A landscape with many valleys, sampled at points; each row gives a point and its height.
From any point a ball takes the steepest step (drop divided by distance) to one of its 2 nearest points. It stops when none of these is lower. Distance is the straight distance between rows; heights are no part of it.
(1218): [-17 -10   8   4  24   5 -16 -10  17  -1  -2  13  -6   6  20   3   3  -4
  -2  -2  23   6  -4  -9  17 -12   1]  (h 336)
(510): [ -4  10 -20 -13   1  -9  -7  -1  19 -20  -7   0 -10 -13   8  10 -14   8
  13   1  -7  -6   9   9  -6 -26 -15]  (h 662)
(173): [  7   2  14  -2  -4  -3  -7   8 -15 -21  21   3 -15   4   9   6  13  -5
   1  12  -5  32   3 -16 -12   6  27]  (h 259)
(1247): [-11   3   0  -5 -11  -1   1  10   9  -7  -1 -10 -10   6  13   4  -8  11
  -6  -7  30  29  -8 -14   4   5   4]  (h 143)
(455): [-17  -4 -10  11 -36  -5  24   3 -17   0  -1  11   0   4  10  21 -13   6
 -21   2   5 -13 -27  -2   2  -1 -21]  (h 411)
(1144): [-10  17  -3 -10  11   2  -5   7  19 -22   8 -22  -4 -22  -3  -9 -18   6
 -20  -2  -7   4   3   6 -12  -1   0]  (h 177)
(1033): [ -2   4  -6   0   5  -8   1  -9   6 -34  13   5  13  -6  13  -4  14  -8
  -5  13 -22   5 -29  12  -7   1  -6]  (h 288)
(358): [ 18  -3   1   2   8   8 -28 -13 -13  14  14  14  17  18  -5   7   0 -28
   4  17   2  -2  -9   2  20   5   7]  (h 188)
(1462): [ 16  -8  -2   4   8   5 -15 -15 -15   9  -3  13  17  -2 -10   8  15  -3
   4  -9 -21   1   8  -6   4   8 -12]  (h 165)
(579): [-13  -6   5   3 -23 -11   5   7 -21   8   2   8  -9  10  11  15 -10  10
 -15   2  16 -22  -6 -12   1   6 -19]  (h 438)
(1002): [ -2  13   7  -1  11 -23 -23   9  12 -21   3  -8  -8  -4  15  -1 -26  -8
  12  19  11  -5   3 -20  11   0  -3]  (h 702)
(1738): [  3   3 -15 -11  -8   7   3   4   2   4  -2  -5 -10  10   6  10   5   1
   5   4  10  16  -2  14 -13 -27  11]  (h 539)
(1305): [ -2 -22  -1   3   6  10   6 -11   9  -2  -4  14 -13  23   2  13  26  -6
  15   8  10  16  -2  18   8 -27  12]  (h 421)
(696): [-23 -16  -8   9   7  -5   4   3  10   0   0  19  10   0  13  -1 -11  25
 -10 -24   3 -23   2 -10  25  13 -26]  (h 425)
(1065): [-18   8   2  -2   5   2   7 -11  -5 -10  18  -9  13 -17  21  -8   6   6
 -31 -19 -11  15  -9 -14  -2  19   0]  (h 173)
(992): [ -3  -3  -4  14   6  -7  18   2  20  -7 -20  -3  17   9  -4 -14 -10  14
   8 -20  11   1  -8 -17  20  20  -9]  (h 337)
(1606): [  1 -11 -20 -23   7  12  -6   6   3  -6   2 -19   2   5   2  16  -4  -2
  -4 -15   9  23  12  15  -5  -7  12]  (h 563)
(22): [  7   9   2   6  -7 -16  12   5  18 -30  11 -12  -5  -4  -1 -17  -6   6
  13  20 -17  -4   0   6   3 -11   6]  (h 218)
(1332): [  5  24 -10   0 -13  -3   6 -17  -2   1   6 -13 -20 -16  -8 -17   3  12
  -7 -11 -12  26   6  -1  -8  -5   9]  (h 250)
(564): [-15   5 -17  -8  -1  -7  -8  -2  19 -18  -9 -10   8  -4  20   3 -20  -2
  -1 -16  19  26 -14 -12  10   4 -12]  (h 200)
(697): [ 15  20  20   9 -18  -4  -9   0  -1   9   6   3  -3  10  -2 -15  -9 -26
  25  29  19  11 -13  -8  20   1  26]  (h 482)
(1577): [-13 -21 -13   0   2   3  16   4  13 -13   2  20  -2   1   8  11  19  14
  10 -16 -26 -11   8  24  -9 -23 -14]  (h 541)
(1114): [ -5   3   8   5  12   1 -23 -22   8  -1  -8   6  -5  -7   9  -9   8  -2
   7 -13  13  30  -5 -21  17  -4   1]  (h 286)
(923): [ -4  20  17  20  -9  -1   0 -24   6  17 -16   8  -9  -9  -4 -16   8 -10
  19   1   9   6 -10 -15   9  -3  -4]  (h 193)
(877): [  5  -5   3   3   5  -6 -22  -6   0  -6  -5  13  15  19   0  17  -4 -24
  10   6  15 -11 -10  -4   9   5  -9]  (h 128)
(945): [ 15   6  13   6   5  -1 -26 -14 -22  13  -2  12  -2 -18 -10   2   7   0
   9   3 -23  -3  13 -23  -4  11 -15]  (h 107)
(1200): [-13   5  -7   9   1  13  22  -3  22  21  -3   3   1  11 -10 -13 -13   2
  -7   8  14 -26   2  19  28 -10   2]  (h 587)
(1064): [  0  11  -2   7 -20   7  12 -28  -9   7 -14  17   6  -7  -2  -2  19 -20
  14  10 -18   7 -29  18  -5  -5 -17]  (h 323)
(11): [  9   2   2   0  -3   7   4  -3   1  17   9  -4  -1 -12  -5 -31  28  -1
   2   4 -27  16  -3  23 -20 -17  13]  (h 369)
(351): [ -8  -3  -5  -6   6  12  -3   5  -5  -1  16 -20 -12  -6 -20   3 -15  12
 -34  -7   9   8  16   6   7   7  14]  (h 276)
(1250): [-11   0  -7   5   9  -6  -6 -14   6   9   6  17  14  -6  20  -7   1  11
 -13 -19  -5 -12   1  -9  17  -3 -21]  (h 388)
(76): [  9   8  -2 -12  -1   6  -5   5 -10  -3   1  -2 -12 -10  -1  12  16  -2
   5   8 -19   1   3  18 -46 -26   7]  (h 501)
(1162): [  7  27  11   6 -11  -3   4 -10 -11  -2  -6   7  -6 -20   0   1   5  -9
  14  21 -18 -11 -11  -2 -24  -9  -6]  (h 468)
(1775): [ -2 -13   0   5  -1   1  21   2   7   1   3   8   1   7   7  -1  23   3
   9  10 -14 -12  -2  15  -9 -22   4]  (h 517)
(1344): [ 20 -20  -4 -12   2  11  -7  12  -1   4   0  -7  16  11   6   2  22  -6
  16  -9  -1  34   6   5 -10  -6  23]  (h 476)
(165): [ -4  -3   7  10  11  -5  -5 -21  -8  14   9  21  -3  -6   9   2  13  10
  -7  -2 -14 -22  20  -5  13 -17 -13]  (h 347)
(1128): [ -3 -18   7 -14   6 -13 -13   2  -5  -2 -15   0  -8   7  16   3   0  13
  15 -22  23   7  18 -23   9   7  -7]  (h 525)
(251): [  4   3  -6  -4 -19   3  23  22   3  11  -2 -22 -13  10 -12  -5  -4  15
  -4  -2  21  20   2   0  -8   2  19]  (h 150)
(600): [  5  23  16   7 -13 -15 -14  -2 -24  19  -7   0  -5   3  -2  -3 -13  -9
   2   1  14 -19  -4 -22 -15  15  -6]  (h 102)
(590): [  5  15  13  21 -17  14  10 -27 -20  16   1  15  -9 -21 -10 -12  14 -18
   3  15 -32   5 -14  -7   0  12  -9]  (h 389)
(1755): [ 10  -4 -15 -21 -12 -31 -20  -4 -10   9  -2   6  -5  14   5  -6 -22  -9
   8   0   2 -36   4  -1  27  12  -8]  (h 593)
(1139): [ -1  13 -19 -17  20  12 -24 -11   3  14  11  -9  11 -12   7   0 -11 -11
 -20 -12  -4   6  14  15   3 -10   5]  (h 413)
(961): [ -9 -15  -9  -4   0  -3  17   0  17   3  -7   6  -8 -14  13 -18  19  22
   6 -24 -25   5  11  17 -13 -26 -11]  (h 562)
(584): [-31 -33 -13   5  15  12   4  19  28  -3   3  22  -9  -3  12   8 -10  25
   4 -15   8  -7   4  19  22 -11  -4]  (h 502)
(74): [  0  12   9  13  -9  10  12 -31  -2  20 -19  19   2 -25 -10 -18  16 -12
  21   8 -24  -5 -13   6   2  -2 -26]  (h 355)
(1484): [ -2   3  -2  -1  -6   5   2  13   3   4 -25  -6   6   8  -4  21   0  -4
   6  -8  24   8 -15  -8 -24   6 -11]  (h 205)
(1340): [-17  -1  -7   9   2   7  13  -3  18   7   0  -2  -3   3 -10  -7 -12  14
 -22  -1  17  -3  -5   4  29   3  -1]  (h 558)
(1335): [ 18 -16  -4  -4   5   6   4  14   5   9  15 -12  16  22   3  -8   9  -9
   0   4   4  14   4  10   7  -2  27]  (h 504)
(616): [-17 -16  -7  -5   4   9  14  11  16 -19   8  -6  -4  -3  -8   1   4   7
 -20   8  -8  -4 -10  32  -7 -11  -2]  (h 646)
(159): [-18 -27  13   2   1  -5  -8  18 -10   4  -5  21   0  -1   5  23  -9  13
 -16   7  17 -32  -7  -9   3  17 -24]  (h 466)
(1463): [-27 -24  -5   8  12  10   6  13  19  -3  -6  18   3 -13  -1   7  -8  25
 -18 -12   2 -19  -1   9  14   3 -15]  (h 463)
(669): [  1   4  10  12   6  -5   7  -4   3 -13  -8   2   1  -2  -2  -4  16   0
   9   5  -9   7  -7 -14  -8   9  -2]  (h 280)
(646): [-16 -13   6  -2   8  14   4   9  -1   9 -25  -2 -13  -2  -2  27  15   1
  -4 -10  19  15  -3  -8 -28   2  -9]  (h 160)
(1022): [  4 -24   8  -7  10   4   5  32   9 -10  21 -17  16  -1  -6   0  -5   3
 -19   3 -16 -23  12  18 -13  -2   9]  (h 556)
(1784): [ -8 -17 -10   6 -11   0  24  -5  -4   6  -2   8  -9   5  13  10  22  18
  -6 -17  -3  10   7   0   1 -11  -8]  (h 636)
(893): [ -2   0  -4   3   1  -4   3  15  11   3  -2  -9  26  14   4 -11 -14  -3
 -11  -6  20  -3 -20 -11  14  26  -4]  (h 291)
(1256): [-12   9 -18   5 -17   1  24 -15 -10  -6  -8   9  10   3  10   5  15 -11
  -6   2 -12   0 -36  18 -15   0 -21]  (h 292)
(1257): [ -3   5 -13  -5  15 -11 -11   4   9   3  12   0   3   2   7  -3 -24  -5
  -5  17  -2 -28  20  10  21 -14  -3]  (h 274)
(1562): [ 14  10   1   0   3 -11  -8   5   3 -32  25 -10   2  -2   0  -5  -8 -10
   2  20 -18   8   3   0   6   0  18]  (h 178)
(568): [ -4   1  -5 -17  -5   8  -2  15  -7 -10   6  -8 -21  -2   6  20   8   3
 -10   9   2  19  -6  13 -35 -20  14]  (h 519)
(108): [ -6   6  -9  -3   6   3  -8 -25  -4  -5  20   8  11 -20  23  -7  13  -2
 -22 -11 -19  15 -14   0   6  -6  -5]  (h 222)
(1138): [ 13 -14  14  -7   0 -13 -25  -1 -30  -2   2  11  -2  27  -4  21   2 -24
   9  13  14 -20  -5  -8  -1  17   1]  (h 181)
(167): [-13 -14  -7 -20  22  17  -8  -6  19 -21 -16 -21  -3  -9   0   7  -8   4
   8 -27   9  31  18   8   0  -6   7]  (h 585)
(246): [ 16  -4  10   1  -7 -12 -10   3 -11 -28  21   2  -4  15  12   7   5 -10
  12  25   0  17  -6 -10  10  -1  19]  (h 223)
(141): [  8 -33   1  -6  11   7  11  27  16 -13  21 -14  20  17   3  -4   8  -7
 -11   2  -7   2   5  21   6  -7  21]  (h 531)
(676): [ 18   2 -14  -3 -14 -12   3   4 -10  -8   0  -1   9  16  -6  11 -11   1
   5   0   0  -6   1   3   9   2  -4]  (h 348)
(294): [ 15 -16 -10 -22  -4 -10 -25   5 -10 -17  -8   6  17   3  15  19   1  -1
  26 -15  -4  14  12  -9   0   0 -12]  (h 565)
(550): [-25 -21  -2 -19  20  15  -4   7  27 -21 -13 -11 -12 -20   7  -2 -15  15
   2 -16   8  14   8  13  -8 -15  -3]  (h 605)
(949): [ 13  -3  28   4 -11 -19  -4   4 -20   2 -14   1 -21   8  -5   3   7   2
  34  12  11  -9  18 -27  -1   8   0]  (h 361)
(479): [  7  16  12   3  -7  -2 -12   4   0  22  10  -1   2  14  15 -10  -7 -17
   5  19  25   2 -12  -8   2  -4  21]  (h 507)
(1837): [ -7  -8  20  -5  11   0  -8  14  -8   1  -4  -4 -30  -1  -7  19   5  14
   6   9  17 -10  28 -13 -16 -10   0]  (h 359)
(1808): [  0   4  12  11  16   3   1 -13  -4  15   9   1 -17 -11  -6  -7  14   8
 -11   5 -10 -14  25  -2   0 -15   5]  (h 384)
(972): [-20 -13  19  12   8  -4  -1   8  -2 -16 -14   8  -4  -7   0  23  -2   7
  -6   1  13 -14  -5 -24  -7  20 -27]  (h 492)
(484): [-17 -11   4 -10   7  10 -10  17   9  19 -13  -2  -5  -5   8   6 -13  20
 -13  -7  30  -5   7  -3   1  -2  -4]  (h 437)
(1500): [ 13  37 -10   1 -15   4  -4 -10  -7  -1  -6  -5  -9  -1 -19   2 -12 -12
   4   6  -2  15  -7   6 -16   2  13]  (h 39)
(914): [ 11   5  13  -4  -5  -5 -13   2 -33   0   7   3 -22  -1   1   9  12  -2
   4   2  -5  20  21 -22 -20   8  16]  (h 294)
(115): [-15  -9  22 -10  32  21  -8  10   7 -12   2 -17   4 -21 -11   1  -1   1
 -17 -13 -11  -8  17   4 -28   6  10]  (h 441)
(444): [  5   7  18  10  -4 -13  -1   3  -2  -3   3  -3  -6  17  -9  -7 -12  -8
   6  17  21 -14   1 -16  19  16  10]  (h 440)
(383): [ -9  31  -3  -4   0   1  -8   8  -4 -13   6 -14  -8 -17 -14   6 -29   4
 -27   0  -1  -5  -3  -5 -18  19  -4]  (h 135)
(585): [  1  32  -5  -4  -6  -2 -15   4  -3 -10  -9 -11 -14   0 -15  14 -29  -9
  -2   2  20   8  -2  -8 -18   7   2]  (h 91)
(834): [  9  -1   6  -2  -4   2   8  -1  11   6  14 -12 -22  -2  -6 -27  15   6
  -1   5 -16   5  15  24  -9 -33  19]  (h 332)
(470): [-25  -9   8   4  15  15   4  -1   0 -17  -9   2   2 -15  -8  20   4   1
 -24  -9   5   3 -10  -6  -7  27 -15]  (h 513)
(1106): [  6   8   5  15  -5  -5  20   3 -11   9 -14   3  14   2 -11  10   3  -3
   2   6 -11 -32  -2  -7 -14  15 -19]  (h 431)
(1488): [ -1   5 -14   3 -23  -3  15   2 -14  -5  16  -1   9  17   7   6 -15   1
 -21   8   3  -6 -20   3   8   1   2]  (h 380)
(1283): [-10  -9 -23  -1 -15   2  25  17  22 -14  -4  -4 -10   2 -18  10 -13  16
  -3   3  -4  -8   0  31   5 -12  -7]  (h 664)
(1607): [  2   3  -4   2 -13 -15  22  16  20 -17   8  -8 -14  -1  -2 -12 -20  21
   9  15  -5 -21  13   4  11 -16  -1]  (h 260)
(369): [ -3   7 -17  -8  10  -7  -4  15  22  -7   9 -17  13 -10  12  -7 -21  -3
 -13   5  -6  -8   2  10   3  -6  -3]  (h 221)
(1545): [-13  13   6   7  -3 -17  -1   2  22 -24 -10   2  -8  -7  15   0 -18   7
  17   9  12  -7 -12 -16   2  -9 -14]  (h 689)
(347): [ -2  -9  -7  -7  -8  -3  -3  19   4   8 -12   3  22  17  13  13  -9  -4
   0  -6  24  -7 -19  -6  -6  14 -14]  (h 247)
(150): [ -3  25  22  22 -22 -12   0 -12  -3  15 -12   4  -1  -7   5  -9  -5 -15
  12   1  14  -9 -15 -28  -7   8 -12]  (h 148)
(996): [ 12  -2 -10 -11 -12 -10 -34 -15  -7 -20   5  15   7 -10  14  15  -2   1
  20  -2 -13  19  -3 -15  10  -8 -21]  (h 584)
(1649): [-13   2  -6   2  19 -10 -11  -8  29 -24  -9  13  -4 -11  19  -1 -11   4
  17  -1  -2  -6  -2  -4   8 -16 -16]  (h 676)
(858): [  4  14   4  13  25   9   3  -1  17  -2  -9 -11  10   9 -30 -10  -8 -12
  -1   4  10  -2  -6   3   4  23  11]  (h 532)
(865): [  8  -4   3 -12   8  10 -12  -1  14  19   3   0   9 -19  18 -25  21   2
   8  -5 -20   9  -1  12 -25 -27   7]  (h 401)
(517): [ 24  -1  16  -4 -13 -18 -21  -2 -20   4 -14   1 -16  12 -24  -1  -2  -7
  32   5  10   2  10 -21   6  24   4]  (h 390)
(118): [  1  10   7  10   6   5  -8 -18   0  17  -8   5  -7 -11   4  -9  21  -3
   4  -2  -4  17  -6 -12  -4  -2  -3]  (h 239)
(429): [ 14  15  12   3 -18   4  19   6 -29  12   4   2   2  11  -8   2 -11 -17
   1  20   9 -33   1   5   0  -6  13]  (h 432)
(170): [  7  -9  -8   1  13   8  -4 -15  16 -16   4  -6  18  -6  -3 -22   9  -5
   6  -9 -13  36 -11   0  25  10   9]  (h 655)
(1334): [  3  -5   1 -25  11  -4 -28   3  -8   9  10 -10   5  -1  19  -7  -9  -3
  -3 -15  10   8  16 -10   9  13   9]  (h 469)
(1226): [  8  -4 -12   1  15   1  -1  -5  14  -6  10   1  35   1   4 -14   3  -8
  -8  -3 -22  -5 -10  11  14   4  -1]  (h 313)
(1442): [-15 -15   3   4  20  12  -1  -5  17   8   7  13  -6  15   5   5  14  -2
  -2   9  14  -7   4  15  14 -22   9]  (h 382)
(867): [  8  23   1  -4  -6   9   4  -9 -15   1   2   3  -6  -9  -3  -4  13 -15
   7  23 -22  -2 -14  25 -35 -15   9]  (h 485)
(1372): [  2 -11 -11 -13  -2   8  -4  21 -17  -4  20 -14  -1  10  -8  13 -22  -1
 -33   9  11  -3   0  13   7  16  14]  (h 324)
(354): [ -2  17 -12  -8   6   1  -2  -2  25   0 -25   0  -8 -10  -1  -2  -6   2
  30   4   1 -10   2  18 -22 -30 -12]  (h 649)
(53): [ -9  24  -4  -1  -8  -3  11  -8  -2 -14  13 -13 -11 -17   2 -14  -4  12
 -28 -15 -12  22  -2 -14  -7  18   5]  (h 213)
(964): [  0  -2 -13   2 -27 -17 -14 -19  -5  -4   2  18   5   5  21   8  -2  -2
   9 -11   4  12 -11 -13  20 -11 -22]  (h 602)
(1377): [  9   8  -1 -23  21  10 -42  -6  -9  12  12  -4  16 -16  10  -3  -9 -12
  -6 -11  -8  10  21  -4   3   6  10]  (h 442)
(1410): [ -6 -13  13   8  -6   1  24  20  17  -2  11 -11 -23  -1 -18 -10  -6  21
  -4  18  -1 -22  17  17   2 -22   8]  (h 311)
(1400): [ 14  19  15   0   0  -4 -29   0 -23  20   0  10   1  -5  -7  -6  -4  -7
   1   0  -7  -2   4 -21 -12  20   5]  (h 45)
(682): [ 21  23 -11  -3  -5  -1   0   2   3   7  -8 -11  17 -16  -8 -12  -2   4
   5 -10 -19   3  -3  -2 -22   6  -3]  (h 471)
(1467): [ 21   3 -12 -13  -2  12 -14   4  -6  26  -6   5  19  -9   9   3  17  -1
   9  -6 -18  11  -4   9 -27 -19   2]  (h 430)
(1774): [  5  19  -7  -2  -4  -1 -14 -21 -10 -14  13  11  10 -20  13  -1  10  -8
  -7  11 -31   3 -23   6 -13  -9  -8]  (h 261)
(898): [ 10  -6  14 -12  -8 -23 -17  -3 -31  11  17   2 -18  12  11 -16   2   1
  -9   2   4 -18   1 -21  14  23  13]  (h 505)
(427): [ -5   0  14 -17  -6 -17 -14  10 -18   0  11  -9 -19  10   6 -10 -11   5
 -11  -2  22 -10   1 -27   8  33   8]  (h 484)
(800): [ -6  -1   2  -2   7  11   5  -1 -11   6 -17  -9  -3  -5  -5  14  12   5
  -4 -29  10  24  12 -17 -17  19  -1]  (h 210)
(162): [  6 -27   0 -15   2  -6 -10  10  -6 -10 -18   2  -3  11   8  23  10  12
  27 -18  13  11  21 -10  -9  -4  -8]  (h 546)
(256): [ 25  -7  14   3 -13   9  11   1 -28  10   7  12   6  18  -8  10   7 -20
  21  26  -2 -13   1   9   7 -12  19]  (h 462)
(1225): [ 15  -8  -9 -10  10 -12 -11  12   5  -9  -4 -10   0  11  -6   5 -13  -3
  16   7   6  -1  21   3  12  -1   1]  (h 312)
(511): [  4   7  -5  -1   7   1  11   9  12  -4 -11 -15  19  -7  -9  -6  -5   9
  -5 -16  -6  -6   2  -1 -14  14  -9]  (h 489)
(267): [ -2   9   6  18 -11   5  28   3 -11  28  -7  -1   5   1  12  -5  15 -11
 -12   5  -3  -3 -20 -11 -20  14  -1]  (h 566)
(48): [-14 -19  19  -7   5   1 -13  28   3  -6 -10  -9 -23 -15   0  12 -11  24
  -3   9  30   3  13  -9  -8  -5   4]  (h 395)
(534): [ -1   9 -13 -10  -1 -24 -29 -11  -4  13  -1   2   8   6   5  -6 -31 -17
  -7  -8  15 -22  -1  -8  25  17 -18]  (h 575)
(1085): [-11 -28  -9 -16   1   0 -11  26   0  16   0  11  -9  13   7  17 -14  12
  -6   2  23 -19  10  13  12  -4  -3]  (h 479)
(300): [ -5  20 -13  -4   5  -6 -22  -7   6  13  -3  -9   1   0   2  -6 -27  -8
 -12 -10  22   1   3  -7  12   9  -8]  (h 557)
(931): [-23  18 -13   1   3   3  -1  -3  25 -14  -5 -11   1  -5   4  -6 -18  -8
 -19  -4  21  18 -31  -2   7  13  -7]  (h 245)
(1793): [ 14  17  10  15 -12  -4   1  -1 -19  13 -20   7   9 -13  -4  15   8 -18
  16  10 -17 -16  -7 -10 -33  10 -16]  (h 451)
(1130): [  8 -25   3  -1   7   6  -1   2  -1   7 -11   7   5  12  12  12  32  -3
  19  -2   3  23  -1   0  -8 -16   9]  (h 452)
(487): [  9  10  18  17 -10 -11  -2  -9 -20  -4  -6   5  -9  18 -27   7  -5 -17
  14   3  18   3   1 -18   6  27   6]  (h 415)
(924): [  5  -4 -20   5 -14  -4  25  -4   0 -11 -11  15  22   4   2  13  19  -1
  11  -4 -24  -4 -17  11  -9  -1 -20]  (h 262)
(1258): [-14 -21  -3  -1   5   2  26   9  15 -16 -15  -9  -7  -6  -6  -5  15  16
   2 -16 -11  12   4  11 -19  -5  -9]  (h 581)
(1354): [  5  31  12  15 -12   7   1 -27 -23   7  10  13  -6  -9 -15  -8  -6 -22
  -6  15 -11  -5 -11  -1   6   3  10]  (h 417)
(430): [ -4 -15  19  -7  15  -7  -8   5  -9   4   3  -6  -2   0  18 -10   8  12
   0 -17  11   5  16 -28   6  16   5]  (h 500)
(1366): [-21   0   0   8   3   8  15  -2   3   2  -1  -4  -6  -8 -13   5   3  11
 -28  -1   7  -4 -11   2   1  11 -11]  (h 534)
(754): [ 16  30  23  11  -9 -13 -12   2  -3  -4  10   1  -3   4 -13 -15 -20 -21
  18  29   7  -9  -1 -14  12  16  18]  (h 461)
(372): [ -2 -11 -21   4 -11   5  25  -6   5  14   3   8  -7  10  -7   0  10  20
  -3 -18  -8  -4  19  19  13 -22   0]  (h 654)
(226): [  2   5  19   3  -2 -21   1  16  -8 -10   6 -12  -5   4  -6 -14 -14   9
  -5   5   7 -15   3 -29   5  35   1]  (h 464)
(508): [ 12  20   8  16 -16  10  12  -8 -14  28 -10   6  12   4  -6  -6   8 -23
   2   6  -4   2 -24  -3 -11  11   6]  (h 583)
(594): [ 14  12 -15  -9  15   5 -15 -12  -8   3   5  -8   8  -6 -22   2  -9  -2
 -12 -14 -15  -3  23   7   1   6   1]  (h 383)
(413): [-14  -1  21   9  28   8   5  -4  -1  -2   8  -8 -14 -18 -10 -11  16   3
 -20  -6 -16  -3  15  -5 -17   4   6]  (h 414)
(678): [ 13  -3   8  11  -4   9   6   1 -15  29  -1   8  19  22   6   2  22 -20
   3   9  10   8 -24   0  -7   5  16]  (h 601)
(941): [ 10  23 -11   2 -26   2  12   3  -1   6  -2 -13 -12  14 -11  -2 -15  -8
   6   3  18  25 -11   1  -3   3  21]  (h 99)
(480): [  6  10   5   0  -7  13  19  11  -5  19   5 -12  -3  11 -11   0  -2  -9
  -4  20  13 -14  -4  20  -8 -13  23]  (h 400)
(1274): [ -1  12 -15  -1   8   5   8 -15  21  -5 -19  -5 -12  -3 -28  -5  -3   2
  16   0  -3  -3   9  28  -2 -13  -5]  (h 633)
(492): [  3   2  -4   0   2  11  11  -1 -15  15   1 -14 -10   3 -21   4   6   9
 -19 -18   5  13  18  -1  -7   9  10]  (h 224)
(1540): [  5   8  13   8 -20 -13   0 -14 -39  15  21   8  -9  13  10 -13  -7  -6
 -12   7   4 -15  -4 -17  21   8  11]  (h 527)
(752): [ 19  13 -13  -2 -16   8   9   3 -17  17  -9   1  14  -7  -1   4  15  -4
   3  -6 -27  13 -12   3 -33  -1   0]  (h 453)
(746): [-10 -32   4  -2  14   6  15   6   7 -19 -10  -1  14  -5   7   5  14  12
   3 -26 -14   2  10  -3  -8   2  -7]  (h 598)
(473): [ -3   6  -9  18 -17  -9  37   3  21 -11 -14  -3   8  10 -10 -12  -7  14
  11  -4  -1  -8 -12  -1  16  11 -12]  (h 371)
(1330): [  3  -5  27   9   9  -2  -3   7 -20   8  -7   2 -26   7  -7  15  17  -2
  13   8   9   3  24 -20 -19   7  11]  (h 327)
(1631): [ 12  10  -8   3   3   9 -19 -25  -2  14   7  22  13   1  -5   4  -9 -24
   7  19 -10 -13  -3  15  28 -20  -3]  (h 248)
(405): [ -9 -13  13   8   6  -3   7   4 -16   1  11   1 -10   4  13   6  14   7
 -18  -2   6   4   5 -22   4  13   2]  (h 526)
(1736): [ 14  -4 -10   7  -3  -2   2 -12  11 -13  10  10  26  -7   4 -16  15  -2
   6  11 -35   5 -24  10  13  -3  -8]  (h 275)
(1574): [  1 -22  -9  -7  14  16  -7 -15   9  -6  -3  -3  20   3   6  -4  11  -1
   9 -29   1  34  11   4  21   0  10]  (h 635)
(569): [  3  -5 -16   2 -25  -1  36  11   6  10   5   2  -2  15  -8   3  -4  15
   7  -2  -4 -18   9  23  10 -16   2]  (h 671)
(363): [  9 -14  18  -8  16 -10 -12  10 -21  -6   6   2  -9  21 -13  12   2  -4
   4  15   8 -29  19  -3   4  11   6]  (h 228)
(1802): [-15   6 -13   3  12  16  20  -7  27   6 -10  -5  -3   3 -24 -12  -8  -5
  -1  11   6 -14  -4  41   9 -10  -2]  (h 613)
(870): [ 12  -9   5   5  20   9 -12 -12   5 -21  -2  -2  29  -9 -11 -12   6  -4
  11 -13 -20  20  -1 -13  17  29   4]  (h 672)
(436): [ -2   2  16  18 -11 -10  19   6 -19  18   8   1  -7  -2  22  -8  10   0
 -13   6  -5   0  -4 -24  -5  19   2]  (h 547)
(399): [ 19  -1   5  -6   6   0 -21   3  -3  -8  26  -4  17  -7   4 -18   1  -5
   1   3 -22  14   9  -6  12   8  17]  (h 125)
(1221): [ -8  -5  -1  -1 -17  -1  19  17   7 -17   6 -16 -14   2  -5   4  -6  19
 -12   7  15  19 -11  -4   2   4   9]  (h 81)
(1657): [  9  -2 -14  -2  24   0 -10  -3   2   1   6  -2  29   2 -14  -1 -11  -5
 -11  -7 -13 -24  16   9  12  13  -9]  (h 353)
(1647): [-15 -30   1  -7  20  15   4 -13   2 -14   3   0   8  -1  11   7  28   2
  -5 -23  -9  19   6   6   0  -4   3]  (h 615)
(71): [ -6  -3  15   8  -8  11  29  22   9  20   2 -14 -13   0 -13 -12   5  14
 -12  20   6 -17  -2  15 -13 -12  13]  (h 358)
(895): [  6  18 -15  -6 -18  -4  13  -4  13   4  10 -16 -13  -9   1 -21  -4  10
  -3   2 -10   7   6  18  -6 -29   9]  (h 293)
(102): [  5  -1  -7   6  22   8  13   1  19 -13  -8 -19  11   0 -31 -13  -5   3
  -5 -16 -12   0   7  12   1  14   2]  (h 509)
(999): [ -6  -3  -7  11 -28 -11  11 -17 -14   5   1  17 -13   7  25  11  11   4
   4  -6   6  16  -7 -11  11 -21 -10]  (h 618)
(1329): [-28 -20  -4 -16   7  15  -2  15  20 -16  -7  -7  -6 -30  -4   4  -7  16
 -22  -3   0   5  -2  33 -19  -8  -5]  (h 627)
(149): [  7 -20   3 -15  24   1 -13  16  -2 -10   4 -10  -2  13 -16  12 -10  -1
  -2   4  10 -12  27   7   4   8   9]  (h 272)
(1407): [ -4  11  -5  -3   6   1 -14   1  -1  16  12  -9  -9  10   6  -3 -22  -9
 -17  11  23   1   0   0  16  -2  13]  (h 535)
(160): [ 13  -1 -16   4  -9   0   8 -14  -5   7  -1  15  20   1  -6   0   9   7
   5  -7 -28 -13   3   8   6  -9 -18]  (h 220)
(312): [  9   7   0  15 -21  -6  34   2   5  16 -23   7  19   7 -11  -6   0   3
  22  -4  -2 -24  -4  -1   3   5 -16]  (h 403)
(938): [  9  -4   9  10 -14   2   9 -12  -9   7   6  14   1   7   7   0  20  -8
  16  20  -4   0  -9   1   7 -19   6]  (h 491)
(331): [-25 -26 -21   3  13   6  16   9  29 -13  -3  20  -2   4  14   0   5  20
  17 -24  -6  -2  -8  23  10 -17  -8]  (h 536)
(863): [  7   4  -3   0  12   5 -17 -12   3  20  -1  14   4   6  -6   5  -4  -8
   8  10   0 -23  18  13  16 -20  -1]  (h 295)

Where does a ball stop that starts at each point below?
(569) -> (430)
(1545) -> (877)
(1335) -> (1400)
(550) -> (646)
(1354) -> (1400)
(470) -> (877)

Call two points neighbours if one is among the 2 nearest of the other. Go from one point of each pair to the other, from neighbour to neighbour, staying as low as possible. Name the highest point that can't be avoided.
(1221) / (1736) -> (1085)
(1221) / (877) -> (863)
(1736) / (1065) -> (1033)
(877) / (165) -> (115)
(1221) / (1500) -> (251)
(1736) / (399) -> (1377)
